Points on a hilly landscape, in no order, each with its height.
From any point a climber takes the steepest step (rise divided by distance) to one of its 2 nearest points. It stops when none of these is higher. Distance is the straight distance between rows; heights are no part of it.
zer (h 181): [144 126 124 173 118 149 122 155  81 126 112 153 123 122 140 117 124 169
 182 123 165 144 156 205 119 161  96 120]
dasop (h 259): [150 143  70 151  86  84 107 130 126 176  79 147 138 121 153 166 148 164
 164 116 126 105 163 148  90 164 135 115]
puzof (h 283): [ 92 119 175  86 130 170 156 157 136  88 181  92 131 142  87 127 104  94
 119 127 130 151 156 102 186 135 155 174]
mel (h 262): [ 96  93 147 153 152 139 137 135 126 180 101 151 108 152 142  87  62 160
 133 151 105 131 163 176 115 180 113 146]
Tebu (h 492): [149 130 164 110 152 175 122 126  93 143 121 121 115 146 113  47 119 153
 115 173 131 159 147 131 106  99  80 161]
Tusa (h 310): [122 159 123 145 104 105 191 125 118 102 145 121 133  60 115 161 161  95
 112 124  85 127 120 140 148 130 127 136]
lil (h 276): [112 142 112 154 119 107 198 100 165 113 154 121 101  56 142 163 118 103
 107 161  43 136 117 139 154 155 128 147]
Mudir (h 382): [134 149 144 148 144 140 149 120 158 149 130 105 148  94 139 139 115 119
  43 145  91 100 129  82 116 100 139 104]
fena (h 306): [ 99 123  92 135 114 121 167 106 119 142 143 113 122 129  95 144  92  99
 106 165  67 153 142 112 149 185 160 177]
Danir (h 609): [137  75 150 104 149 136 110 161 119 100 108 150 146 130 142  99 131 153
 187 105 178 151 140 188 112 129  90 124]
nufo (h 498): [122 116 115 132 118 151  91 133  89 161 110 136 108 162 103  82  89 142
 133 146 138 138 158 146 118 152 120 160]
Puvu (h 479): [159 153 105 136  91 105 106 142 109 171  53 146 163  78 114 136 150 167
 100 115 121 119 173 126  77 127 113 109]
sukil (h 499): [155  93 182 127 118 144  89 199 112 144  92 154 171 113 142 108 126 151
 173 105 175 131 180 165 105 136 115 130]
paze (h 137): [191  95 166 113 176  95 122 131 163 115  67 135 163 113 203 159 146 172
 146  92 153 145 110 141 103 136 132  95]
git (h 284): [120 139 125 122  83 157 149 164  27 150  99 138 174 124  81 149 131 105
  90 137  88 152 155 129 124 123 129 171]
pel (h 351): [ 91 109  94 102  89 146  94 158 144 173 119 141 138 187 104 148 100 120
 125 115 115  96 148  93 118 156 186 137]
kal (h 421): [151 109 165 140 141 119 126 186 144 130  81 162 131 120 167 164 127 167
 226  82 163 134 159 175 127 152 156 122]
Konu (h 291): [154 152 124  86 101 171  91 131  89 124 119 118 140 138  92  91 168 123
 123 136 165 137 134  93 126  70  97 128]
duk (h 437): [152 147 128 176 144 117 144 111 145 124 123 120 122  95 149 127 133 157
  93 145 117 122 118 132 107 119 106  94]
fazug (h 320): [113 139  99 165 123 133 126  96 106 157  90 130 106 121 111  91 100 150
  95 170 113 148 150 137 119 152 102 146]
Vivot (h 359): [153 137 146 140 190 137 110  65 147 137 173  93 115 121 132  84  90 121
  82 164  92 153  69 136 110 104 128 123]
Led (h 364): [113 157 148 183 140 121 186 157 136 128 112 133 109  81 165 156 123 169
 161 133 135 136 148 167 137 151 152 121]
pelo (h 380): [116 156 121  92  85 106 158 124 113 107 168 125 135 109  74 166 164  53
 100 106  77 124 115 102 162 123 154 150]
bodo (h 205): [ 87  90 181 118 177 136 184 149 178  84 184 109 116 141 152 143 106 109
 130 125 114 123 109 133 167 139 157 143]
ziza (h 305): [146 166 142 138 128 159 144 140 100  70 150 113 148  94 130 144 174 110
 124 119 163 138  98 130 148  74 110  90]
kigu (h 261): [145 157 144 165 141 128 146 121 132 160  82 122 142  79 143 112 115 167
  55 165 103 123 160 108  91 109  92 101]
bakun (h 495): [101 126  72 114 111 104 113 104 108 127 184 130  90 186 103 127 117  95
 174 126 159 134 116 118 170 162 175 153]
Lut (h 360): [108  66 152 120 156 131 127 162 154 151 108 146 132 150 146 112  91 154
 178 110 141 113 168 169 106 164 129 132]
zemiz (h 402): [109 130 152 109 126 153 126 143 155 125 133 115 139 141 117 135 124 115
  84 119 133  97 133  79 136  98 145 117]
buga (h 465): [139 121 103 146 125  74 104 104 191 128 129 143 115 143 165 153 139 146
 150 119 121  95 104 118 117 139 128 107]
deneb (h 440): [155 158 129 145 132 100 150 139 173 141 105 123 136  80 148 176 147 124
  92 120 111  89 129  81 110  99 160  88]
Dab (h 322): [187 140  84 131 121 106  71  74 102 113 133 115 107 144 120  97 161 144
 125 148 154 154  90 142 118 115  69 112]
fenov (h 81): [132 157 106 165 109  84 144 144 159 174  72 123 122  93 155 180 135 156
 155 112 104 101 160 123 103 143 181 114]
deso (h 285): [136 146  66 161 115  93 139  74  89 146 107 125  99 106  94 102 142 115
  99 153  98 138 114 134 120 139 107 145]
luvu (h 484): [152 157 123 136 142 153 148 106 119 105 171  88 131  83 127 135 138  92
  80 151 107 136  82 121 151  93 125 114]
kelir (h 277): [126 144  79 177 105  96 130 109 142 161  95 140 115 113 137 136 131 160
 139 137 118 106 144 149  97 160 124 119]
Rirob (h 151): [152  86 166 123 176  96 137 154 183 134  85 140 130 121 174 148 122 176
 155  98 141 128 139 142 101 141 133 111]
kiv (h 272): [178 133 186 123 165 158 126 130 101  78 118 119 165 116 156 115 152 160
 150 125 162 158 115 171  91  82  79  95]
sekeb (h 554): [149 137 133 172 156  97 150 112 203 145 138 122 108 101 184 162 106 141
  91 140  83  92 107 112 105 121 160 102]
fana (h 194): [121 126  97 167 111 131 120 122 114 133 122 141 107 145 133 127 129 158
 181 125 146 121 139 174 127 166 117 127]
muze (h 215): [122 118 185 119 175 163 135 114 148 166 125  98 138 147 136  81  94 145
  73 160  93 121 137 103  97  97 106 133]
tiz (h 280): [ 90 120 139 184 153 116 165 108 138 155 117 139  91 131 154 105  77 169
 136 160 102 141 138 173 132 185 115 141]
fome (h 325): [ 70 118 138 109 106 165 134 175 130 162 106 126 169 129 103 135  86 128
  64 139  92 124 166  89 121 138 170 157]
vade (h 57): [132 127 130 152 147  99 147 116 166  58 153 144  97 136 183 162 139 116
 183 113 134 117  68 151 133 118 142 107]
vol (h 461): [116 104 158 117 144 165 107 142  95 154 112 130 109 148 109  55  94 147
 135 155 134 148 164 155 113 126  96 163]
nako (h 263): [179 135 151 102 142 115  83 106 123  81 127 154 188 130 189 154 169 133
 161  74 170 149  81 113 114 118 103  86]
puza (h 250): [ 86 104 140 115 129 147 133 148 132 121 153 133 123 175 116 135 114 111
 180 102 161 115 127 137 164 150 160 147]
zomeb (h 436): [104 120  83  96  98 124 156 132 109 111 195 104 121 162  86 161 119  69
 164 131  99 150 148 112 176 175 188 171]
Siv (h 123): [193 113 177 129 154 108 121 156 136 107  67 148 142 100 175 145 152 191
 159  97 170 151 134 161 108 127 112 103]
Zazen (h 309): [130 155 153 144 128 128 150 168 149 152  77 134 140  81 132 146 122 159
  90 124 124 111 176 102 101 124 153 107]
pasu (h 333): [119 132 177 100  95 202  93 197  85 137 106 137 168 131 100  81 130 120
 131 142 154 130 165 127 113  93 120 154]
ranul (h 91): [135 165 121 176 122 110 180 164 116 170  67 130 121  71 149 179 141 155
 147 122 106 118 167 149 111 149 170 118]
Bek (h 290): [ 94  78 163  71 154 149 115 158 157 120 133 135 140 178 109 114 109 101
 156  86 158 111 136 107 146 111 140 138]
lak (h 297): [176  99 135  82 142 118  69  80 117 129 120 122 166 163 156 107 155 152
 133 118 163 144  79 135 102 109  78 116]
luk (h 304): [ 93 123 130 109 103 165 148 168  80 163 100 128 181 122  81 150 101 117
  66 154  73 154 162 101 125 133 147 174]
bez (h 49): [110 143  99 148 112 106 152 127 147  79 161 137  97 111 154 168 159 105
 177 119 141 117  82 146 157 118 147 114]
Rimuf (h 372): [ 82 112  70 121  90 124 112 138 130 161 135 131 117 195 118 158 115 104
 154 123 111 100 136 111 140 165 184 144]
dipo (h 236): [113 118 208 119 163 153 170 172 162 108 139 118 148 119 147 150 112 132
 100 109 138 103 149  98 142 100 156 115]
sivu (h 335): [142 155 169 157 176 148 127  89 163 129 162 101 142  90 149 117 101 123
  75 148  95 128  80 138 107  94 128 102]
Dagu (h 275): [156 117 122 114 111 113  78 103 140 139 109 129 138 147 136 109 142 162
 112 127 150 120 123 125 112 122  80 117]
sagul (h 303): [122 145  83 167 113 120 144  84  59 169  82 136 126 106  90 108 116 128
  94 178 100 160 140 149 111 145 102 155]
konim (h 248): [164 146 132 119 127 111  99 119 156  91 131 155 157 125 168 170 169 126
 156  85 158 122  97  86 127 111 115  83]
sedo (h 254): [106 147 169 133 135 138 184 165 155 111 132 115 141  85 134 155 124 133
  94 123 128 110 151 107 144 120 155 122]
toses (h 399): [140  83 176  98 121 137  82 162 137 173  85 140 161 130 142  77 112 170
 112 141 133 118 172 139  76 131  89 149]
Muf (h 208): [125 112  79 177 105 154 140 147  72 152 104 144 104 152 151 130 116 148
 165 149 126 124 167 175 126 182 117 140]
razam (h 225): [109  98  98 162  98 154 146 191  75 159  90 160 118 160 152 138 101 143
 135 161 101 116 186 146 115 182 134 144]
vimon (h 463): [ 86 132  84  99 102 110 136 122 136 119 187 121 104 153 106 156 136  67
 159 120 130 126 108 102 179 152 186 153]
zesuv (h 255): [161 120 170 125 189 143 127  98 119  66 132 107 153 119 156 117 132 127
 156 125 147 154  90 184  87 102 102  85]
Nebi (h 548): [101  80 150 105 165 162 136 153  95  96 150 129 110 162 103  89 113 123
 186 113 176 161 131 172 154 129 123 149]
Rebo (h 361): [106 170 116 124  77  69 162 129 126 136 142 145 143  98 125 199 174  84
 137  88  82  83 110 114 133 110 171 131]
kanim (h 473): [148 110 100  96 126  98  62  92 128 118 151 140 107 182 117 113 151 125
 153 116 166 140 100 107 139 131  97 124]
kis (h 606): [152 152 116 112 142 142  95  89 151 129 177 104 136 121 120 139 128  70
  89 127 117 116  68  89 141  83 149 100]
tufid (h 289): [157 152 165 150 144 158 134 136 100  60 132 120 139 109 140 132 158 148
 141 122 167 151 104 158 127  83  92  91]
voda (h 444): [158 156 101 120 123 119 154  87 105 126 163  99 123  83 105 130 138  72
  59 144  83 126  84 107 143  93 127 128]
mibik (h 224): [144 119  82 150  74 116 106 164 105 146 108 161 126 158 171 176 141 146
 219 110 153 107 166 159 127 162 134 114]
raz (h 527): [154 134 101 113  80 108  79 122 124 168  71 136 158 108 124 114 144 169
  83 132 135 114 152 115  80 127  94 117]
nobo (h 287): [114 164 144 156 125 125 174 147 120 161  74 133 146  59 135 132 111 153
  69 151 103 128 171 113 107 125 128 115]
lisu (h 682): [113 139  70 132 109 110 142 109 102  90 187 121  86 133 106 130 148  88
 179 135 150 157  90 150 181 148 149 146]
Sidip (h 339): [162 124  78 143 110  94  74  86 114 132 114 128  99 147 119  97 149 168
 137 139 154 148 108 164 120 154  76 131]
vip (h 311): [125  91 185  72 156 165 113 162 147 102 133 133 172 157 136 126 128 109
 151  82 164 116 135  93 133  78 116 112]
Radu (h 102): [152 161 130 166 116 128 140 169 120 150  73 145 132  74 137 149 143 169
 155 113 145 126 175 148 109 139 146 108]
kinu (h 249): [125 142  82 114 103 105 170 102 149  95 191 119  91  91 131 173 152  72
 138 126  83 125  75 133 172 122 146 141]
mur (h 491): [155 151  97 175 133  82 142 108 181 140 115 130 105  86 167 156 141 147
 114 139 101  97 113 125  99 122 134  96]
belo (h 394): [111 159  85 138  88  65 135 121 146 135 125 145 126  99 143 187 173  95
 174  94 115  93 111 112 124 108 160 102]
Magob (h 247): [159 151  51 151 114  88 123  77 141 123 142 138  94 101 138 145 168 105
 124 134  98 113  70 139 119 107 111  93]
rok (h 73): [128 146 125 174 130  74 142 141 187 144  96 125 100 109 179 177 128 162
 181 116 118 105 137 136 121 132 175 121]
fatu (h 186): [114 104 164  97 153 149 130 160 127  64 132 151 148 156 135 133 143 112
 198  70 181 136 111 134 148 105 113 108]
faz (h 588): [103 108 141 147 144 156 150 143  87  93 153 126 101 153 120 110 120 134
 190 121 163 157 122 200 163 159 125 147]
mes (h 493): [127  88 101 125 167  84 117  92 160 113 172 127  67 186 125 102 113 112
 153 132 127 131  81 132 140 143 140 137]
Suvi (h 422): [148 137 137 136 145 129  96  92 180 164 135 100 150 127 136 126 105 122
  55 136  92  90 109  83  97 105 134 100]
tutav (h 307): [138 147 161  91 115 196 110 157  87 123 123 122 138 133  95  72 138 130
 128 148 163 142 142 114 126  75 100 154]
mivi (h 355): [139 106 150 159 187 116 138  97 145 108 138 113 105 133 154 107 114 149
 123 144 109 138  96 172 101 129  98  98]
senis (h 526): [107  99  88 119 136  97 101  99 144 131 160 142  84 203 115 114 117 117
 193 120 147 124 112 136 150 163 152 148]
Dogid (h 462): [149 110 116 110 135 102  71  84 192 159 135 117 132 166 133 130 117 125
  82 124 104  88 105  78 109 128 126 109]
Mis (h 542): [129 130 133 140 155 141 144 109  79  96 159 116  86 141 108  65 111 141
 137 166 156 182 123 156 154 117 100 159]
ruf (h 398): [106 109  88 112  93 122  79 127 142 155 133 150 119 198 127 149 125 119
 189 102 147 104 137 120 136 165 150 136]
zok (h 379): [128 112 120 162 157 108 122  94 144 128 131 121  82 146 126  91 115 146
 116 148 119 133 107 148 125 146 109 130]
desis (h 390): [126 100 157 154 145 125 140 178 142 153 106 156 122 134 166 144 101 166
 195 105 140 114 176 176 114 167 155 130]
mugem (h 312): [130 118 125  69  93 142  57 133 144 165  98 127 153 165 100 108 124 139
  85 129 129 110 149  68 101 103 122 140]
Mimo (h 362): [147 107 187  94 106 166  81 179 116 148  94 146 172 124 127  74 139 151
 132 136 155 124 170 128  96  99  96 147]
zut (h 330): [ 94 118 112  76  87 141  73 149 149 160 109 147 152 169  92 137 121 115
 105 104 131 101 148  70 116 121 162 124]
Ledol (h 264): [108 148  95 143 100  93 187 104 155 103 173 115  98  70 133 172 139  86
 146 132  52 127 106 151 162 139 142 159]
Der (h 252): [134 131  75 116  95 159 115 142  20 135 129 127 122 153  85 102 120 103
 145 147 155 160 153 143 142 139 129 156]
leran (h 235): [121 145 173 149 156 157 147 117 138 167 100 114 135 111 146  92  92 156
  50 179  92 130 151  99 105 103  91 124]
bisup (h 221): [ 84  69 163  92 166 149 136 147 150 144 137 115 109 172 109  81  78 125
 120 120 128 124 152 121 134 133 146 158]
Mef (h 313): [ 91 138 107 118  90 136 133 152 125 143 114 138 152 129 105 152 134 113
 120 107 127 102 151 108 127 134 166 120]
zufog (h 435): [121 118 138 121 144 135 126 123 146 108 157 118 115 156 122 126 128 108
 119 117 140 110 108 105 156 112 135 123]
paref (h 632): [106 124 113 137 134 131 150 125 100  84 186 119  90 156 108 118 125 115
 176 130 161 158 107 169 184 161 145 159]
gavu (h 180): [111 100 140 159 165  99 140 107 183 159 116 133  96 140 154 110  95 166
 107 144  94 104 138 139 101 158 116 124]
zifak (h 232): [143 142  67 121 118 106 134  89 147 116 172 134  96 108 133 156 157  80
 120 125 101 106  62 113 147 103 138 106]
sobof (h 365): [151 182 130 129  93  90 152 138 104 131 102 149 156  79 106 174 187 107
 110  85 127  99 129  96 111  84 135  93]
beka (h 257): [162 136 112  98  96 124  70 109 130 131 116 137 158 133 128 138 174 131
 117 108 163 125 121  91 121 101  89  98]
biko (h 397): [137 175 109 128  73  89 118 120  84 149  93 166 160 109  92 161 183 115
 121  83 119 102 134 111  99 105 128 103]
Kiti (h 155): [106 155 143 164 123 154 186 143  90 113 122 126 130  75 129 129 126 145
 125 145 132 158 152 164 152 145 107 131]
sile (h 340): [117 128  71 157 121 117 118  92 100 152 127 123  90 145 104  89 100 131
 127 160 123 145 132 139 136 168 134 154]
pag (h 192): [ 83  86 154 134 167 118 144 121 178 168 113 129  98 160 134  92  67 150
  93 140  92 109 151 124 110 159 135 144]
bagib (h 500): [159  87  99  93 156  96  76  86 117  92 145 135 108 187 127 102 147 133
 179 116 170 163  83 151 128 137  86 126]
sev (h 239): [156 122 168 123 175 138 100  94 146 106 140 106 161 133 145 119 130 138
 123 121 131 141  94 147  95  96 106  98]
Rati (h 209): [128 130 122 139 103 139 113 165 117 125 120 164 141 142 143 159 137 139
 203  89 175 115 152 152 135 145 141 114]
Tipos (h 481): [131 131 115 126 100 126  90 124 146 167  80 129 139 130 111 105 116 160
  65 140 110 110 156  95  87 126 109 127]
Mazav (h 273): [ 93 148 139 135 111 115 190 151 161 132 130 120 143  80 128 176 127 114
  96 131  86 109 153 108 136 144 171 139]
kod (h 356): [110 159 121  82  91 125 140 133  99 115 152 127 147 117  80 155 181  58
 107  96 125 115 114  85 155  96 145 126]
Nis (h 318): [111 130 144 169 160 119 190 111 166 105 163 117  86  92 167 131 101 135
 104 169  78 144 102 156 159 161 122 131]
sud (h 226): [177 137 172 106 151 128  80  98 155 130 128 117 202 123 153 136 139 143
 112 104 148 126  97 105 100  88 110  95]
padon (h 553): [154  66 169  91 128 129  89 170 113 130  90 154 179 116 155  87 143 162
 164 109 185 145 150 169 103 118  85 133]
Fimag (h 391): [ 83 123 138 124 115 165 155 148 121 127 141 111 134 132 108 132  98 115
 113 142 113 137 161 126 163 170 154 166]
ratan (h 329): [124 156 127 109 107 139 141 138 108  96 139 124 150 104 107 146 178  87
 118 108 157 121 115 101 154  82 127  98]
Lepu (h 278): [178 116 161  87 152 136  84 100 113  96 125 124 199 137 167 128 168 135
 154 100 171 155  86 137 103  94  88 103]
Nunod (h 476): [ 99 140 149 139 128 163 158 126  85 129 125 116 117 111 105  99  95 135
 111 172 130 175 154 143 161 150 109 169]
lufo (h 298): [ 99 136  98 183 123 114 158 106 142 153 117 133  98 115 140 124 111 149
 125 155 101 125 131 146 124 171 128 136]
vir (h 332): [154  85 132 122 201 123 110  78 134 102 132  92 123 146 159  96 120 145
 139 150 131 159  89 183  84 134  89 106]
fide (h 574): [148 152 121 123 124 147 100 121  88  58 146 131 120 143 116 124 176 116
 164 115 187 158  90 142 152  87  91  99]
pifis (h 395): [173 169 121 141 129 104 141 126 141 123 117 132 158  72 141 178 179 109
 109 102 124 107 109  95 112  79 138  63]
Mez (h 223): [121 147  83 116 105 128 121 108  68 150 116 118 129 130  72  91 117 112
  90 155 119 150 142 104 121 117 131 162]
duvit (h 438): [141 120 163 121 121 137  90 142 145 176  77 134 149 116 136  94 102 179
  73 148 110 114 170 114  73 121  93 137]
ven (h 446): [133 100 101  71 101 101  40  99 122 144 128 163 128 179 133 124 161 128
 160  91 181 136 104  96 138 154 100 139]
guf (h 206): [ 90  97 152 120 140 134 125 135 176 148 122 128 121 161 119 112  90 140
 101 121 115  96 151 105 123 138 150 139]
doda (h 201): [111 124 102 124 128 121 113  97 127 157 123 118 106 157  94  78  84 129
  66 169 105 138 142  78 127 131 146 165]
zem (h 292): [ 89 141 115 120 102 113 155 143 164 143 122 124 146 114 118 163 133 110
  91 118 101  86 138  82 124 130 180 124]
Mabik (h 690): [160 158 145 114 154 158  86  89 134 138 163  93 155 133 113 103 129 105
  87 143 127 130  89  96 119  72 126 116]
neto (h 409): [136 148 102 106 104 100 153 100 130 130 159 123 117 103  97 149 149  66
  70 122  67 105  90  92 144 108 144 140]
vovab (h 242): [182 153 140  95 105 137  69 109 129 129 120 124 202 117 150 151 172 131
 113  99 163 124 113  74 114  79 100  87]
Gekan (h 537): [156 172 132 131 138 150 121 107 132 115 164 105 166  80 131 146 151  85
  91 121 125 118  75 108 125  70 130  81]
Tob (h 295): [ 91 134  82 152 100 106 166 111 130 154 136 117 121 122 125 158 119 105
 125 144  77 116 128 134 136 174 169 159]
fezez (h 434): [145 166  99 141  78 117 127 137  70 152  77 154 158  96 102 143 162 134
 127 102 130 122 155 150  93 121 113 111]
suvot (h 321): [124 145 172 129 149 164 179 139 155  90 181  94 143  83 139 157 115 101
  75 143  95 131 119 113 165 115 130 123]
sizaz (h 165): [143 115 149 151 147  91 125 131 182 159  92 140 118 119 161 137 115 187
 120 123 121 108 152 133  96 149 127 115]
gofed (h 302): [186 154  65 140 125 105  91  69 117 124 140 115 113 112 120 120 164 111
 108 145 121 138  76 132 114 105  84  94]
rak (h 414): [ 99 115 112 112 112 155 162 147 115 115 165 101 126 157  99 154  94  91
 137 148  95 152 166 118 174 192 173 176]
sepi (h 266): [129 144  52 151 103  80 137  79 127 141 136 128  85 111 114 122 150  98
 116 142  91 117  88 129 128 136 133 134]
niv (h 337): [111 130 142 133 108 150 122 172 132 153  93 145 150 120 127 139 103 150
 118 117 135  98 173 121 109 137 156 124]
Numi (h 175): [ 96 124 167  96 141 154 146 162 138  60 165 144 142 157 133 153 142  92
 176  77 178 121  99 107 177 106 141 116]
lerat (h 65): [134 138 143 162 149  89 157 140 180  91 126 137 104 115 182 172 134 147
 176 113 131 110 106 137 128 117 162 106]
mup (h 244): [124 129  83  97 120 108  82 101 136 127 155 136  99 165 100 128 148  82
 130 121 150 115 102  71 151 119 143 119]
ket (h 507): [120 136 148 130 141 149 167 118  95  89 168  99 106 112 103  96 101 120
 120 175 130 189 136 140 181 144 108 163]
kug (h 293): [109 148 121 150 109 118 195 110 126 115 141 119 125  75 101 156 124  91
 119 153  53 154 138 139 152 166 124 160]
Mopo (h 193): [106 119 149 127 142 137 173 140 172  56 199 109  98 119 139 160 127  96
 143 131 105 136  96 146 185 142 148 146]
Gom (h 543): [164 142 175  93 170 190 122 115 110 152 140 104 144 153 112  60 125 143
  98 167 126 141 135 101  99  77 100 151]
Bol (h 182): [ 95 114 161 110 145 136 166 154 149  53 183 125 118 151 135 156 140  91
 172 106 154 132  88 138 185 123 151 137]
bag (h 429): [123 146  73 153  95  74 121 104 163 130 125 141 107 116 149 158 163 120
 166 119 128 102 102 129 123 129 134 103]
litu (h 608): [173 138 144 118 155 155  98  87 118 138 143  97 134 152 119  82 133 141
 104 157 130 142 109 121 104  87  91 132]
Zibu (h 384): [144 120 145 148 191 128 130  76 130 150 150  99  98 146 139  69  85 135
  81 183  87 156 107 132 113 118  97 136]
femu (h 288): [ 93 103 172  96 123 169 110 171 131 131 125 138 144 158 109 114 104 121
 131 103 155 107 156 120 141 114 143 143]
Kefiv (h 501): [131 100 102 114 121  78  80  95 188 152 129 137 115 178 146 137 134 142
 127 115 126  92 106 103 117 153 121 125]
gilo (h 621): [133 146  98 122 121 131 118 117  85  70 172 125  96 139 101 121 163  95
 161 124 178 155  85 138 173 111 122 122]
fugu (h 316): [182 100 130 103 167 120  83  72 118 130 129  97 144 160 144  83 139 158
 126 149 144 160  85 163  84 114  71 128]
zesit (h 294): [138 126 107  98 102 130  66 119 122 146 111 127 123 162  95  97 129 141
 113 129 147 124 139 104 116 121 108 138]
mos (h 363): [ 93 131 135 141 107 172 144 166  95 150 108 131 147 112 116 133  96 133
 108 136 123 130 170 139 132 151 142 146]
Pusop (h 308): [112 120 195  92 106 187 114 202 113 125 116 142 171 121 113 111 122 126
 130 108 164 111 170 108 126  86 135 139]
Natak (h 300): [101 124 177 105 141 161 171 153 164  79 184  92 133 119 114 147 120  92
  97 130 112 129 138 100 180 127 142 150]
loko (h 212): [124 132  72 107 118 104 107  96 102 140 153 119 111 157  82  80 108 106
  84 160 126 140 132  75 126 118 146 154]
Levir (h 198): [125 119 142 131 152 140 117 104 149 146 129 101 108 154 122  93  97 130
  66 156 101 115 125  91 125 117 126 141]
deda (h 541): [145 123 109 139 122 143  89 120  82 130 120 137 104 154 103  76 127 154
 162 138 160 157 138 175 126 142  88 147]
Pota (h 346): [ 80 127 156  91  99 174 130 190 133 139 112 128 174 128 101 144 111 117
  86 113 130 106 168  84 132 113 175 138]
fuzit (h 112): [172 139 147 152 122 119 114 163 124 131  75 157 134  87 151 143 147 187
 171 107 172 138 158 168 111 140 118 107]
navin (h 231): [176 160 100 141 126  83 111 111 164 100 127 153 133  96 184 192 170 120
 167 105 130 115  84 103 119 109 134  76]
Zet (h 423): [130 114  68  89  83 100  43 100 124 167 120 155 123 185 115 132 145 129
 162 107 160 122 127 108 125 172 128 140]
Bita (h 336): [115 167 117 137  82  88 169 120 108 135 126 137 142  90 102 165 163  99
  97 107  80  98 120 122 125 124 152 141]
gude (h 219): [ 75 100 203 102 163 147 185 177 179  97 166 120 141 136 143 158 100 121
 125 101 130 105 147 115 163 130 167 144]
dut (h 347): [131 151 150 132 139 141 181 123 152 117 152  94 152  63 135 157 122  96
  44 147  71 115 120  99 137 110 134 117]
Futo (h 168): [121 142 143 173 122 159 145 154  83 136 105 149 131  91 137 109 112 166
 144 138 153 145 165 179 124 146 101 124]
vidi (h 267): [138 125  81 122  83 147 132 161   4 144 117 144 142 160  82 140 140 101
 117 129 105 152 148 134 135 138 127 166]
Fup (h 357): [134 128  67 166 124  95 101  81 128 138 127 127  75 148 113  96 126 154
 145 148 131 141 113 155 124 167 106 138]
Viza (h 258): [141 141 101  77 121 127  73 108 104 119 168 121 125 164  93 107 153  85
 120 129 167 134 109  60 144  83 121 121]
Luva (h 144): [118 170 148 155 120 128 211 154  95 114 120 124 154  55 124 172 139 127
 123 128  99 151 169 157 144 155 129 135]
Lapa (h 467): [123  88 127 113 161 109 113 112 167 111 143 131 102 179 130 118 125 118
 154 112 136 116  97 125 139 133 125 125]
Gefir (h 555): [103  63 160 103 177 163 142 162 128  99 125 125 125 141 127  90 113 139
 177 118 166 150 139 177 122 119 102 126]
bibez (h 583): [133 138 125 146 137 144 120 118  87  92 135 124  94 135 112  87 141 150
 152 133 166 161 112 168 141 116  88 132]
med (h 373): [ 89 136 141  74 100 156 130 164 133 122 137 115 158 132  91 149 144  83
  84 104 136 106 136  66 148  95 164 126]
Renov (h 531): [166 123 114 109 147 120  91  98  83  68 154 125 105 171 115  92 155 124
 174 129 178 176  90 153 133 104  84 119]
kofan (h 324): [ 98 113  96 138 126 126 133 105 115 149 147 118  97 162 104 111  77 119
 118 160 111 143 136 118 149 183 165 178]
nugi (h 494): [160 144 167 150 170 110 134 127 199 148 127 117 145 102 165 168 111 140
  85 118 104  90 122  90 106 108 167  89]
Pakor (h 237): [126 147  87 125  99 141 109 118  75 133 113 124 122 129  88 102 141 118
 127 134 145 141 138 136 133 121 120 139]
peler (h 197): [128 126 157 118 121 144 112 175 119  91 119 174 153 128 139 150 150 135
 206  69 194 128 140 136 146 122 129 110]
fiso (h 265): [ 75 107 155  89 125 160 143 160 147 115 172 115 129 168 101 140 101  97
 136 107 135 119 142 113 181 153 183 166]
suteg (h 407): [110 107 151 162 187 116 156  88 145 150 122 117  81 138 146  75  79 155
  89 178  89 154 116 150 126 148  91 135]
bab (h 243): [ 97 102 127 159 126 161 154 154 101 167 114 145 109 162 152 124  71 146
 129 157 102 132 170 155 135 193 138 157]
lub (h 439): [ 94 115 168 141 159 149 157 121 124 142 121 123 101 133 128  85  87 151
 101 163 116 150 139 147 141 141 105 150]
Betuv (h 334): [140  88 183  73 138 164  96 165 139 131 111 134 167 146 127  92 132 135
 141 107 157 120 151 118 111  82 100 132]
kebe (h 338): [110 146 153 178 152 103 198 140 166 109 136 123  97  76 179 155 115 154
 126 153 100 135 127 148 144 153 146 120]
Peko (h 241): [151 120  76 160  76 121 119 171  92 164  84 157 126 143 157 162 135 153
 167 123 126 104 184 152  96 164 130 117]
Vib (h 274): [153 160  99  85 103 136  86 108  81 124 142 117 139 135  85 113 186  89
 125 128 162 141 115  79 130  67  96 105]
saza (h 331): [126 115 143 179 178 108 167  98 166  98 150 129  80 114 181 125 107 146
 121 159  92 134  85 176 115 141 124 105]
Sula (h 234): [ 69  62 151  98 172 150 151 155 152 122 148 119 115 174 118 112  91 111
 169 105 147 121 134 146 154 151 161 156]
kida (h 279): [108 141  57 135  94  86 145  96 101 145 146 124 105 136 102 142 142  87
 142 133  94 122 105 133 140 155 159 154]
kedad (h 396): [131 159 117 188 129 109 172 129 128 116 110 135 111  75 145 138 147 162
 134 137 132 131 129 159 127 138 119 106]
lano (h 456): [157  94 194 114 153 130 123 204 145 126  72 159 155  97 155 135 129 160
 185  83 171 139 168 158 118 129 134 117]

For each start below, name the point where the climber stops.
beka | lisu
guf | Kefiv
muze | senis
vade | Kefiv
kinu | Kefiv
doda | senis
sev | Mabik

Call two points neighbours if one is among the 2 nearest of the other. Go from one point of each pair to the other, from neighbour to neighbour, staying as high as possible. Name the lowest point that can't be avoided.
senis and bibez | Numi
Danir and pasu | mup
sekeb and mivi | Nis
Danir and lufo | mel
sekeb and raz | sobof
lisu and Danir | Nebi
bibez and Mabik | vol
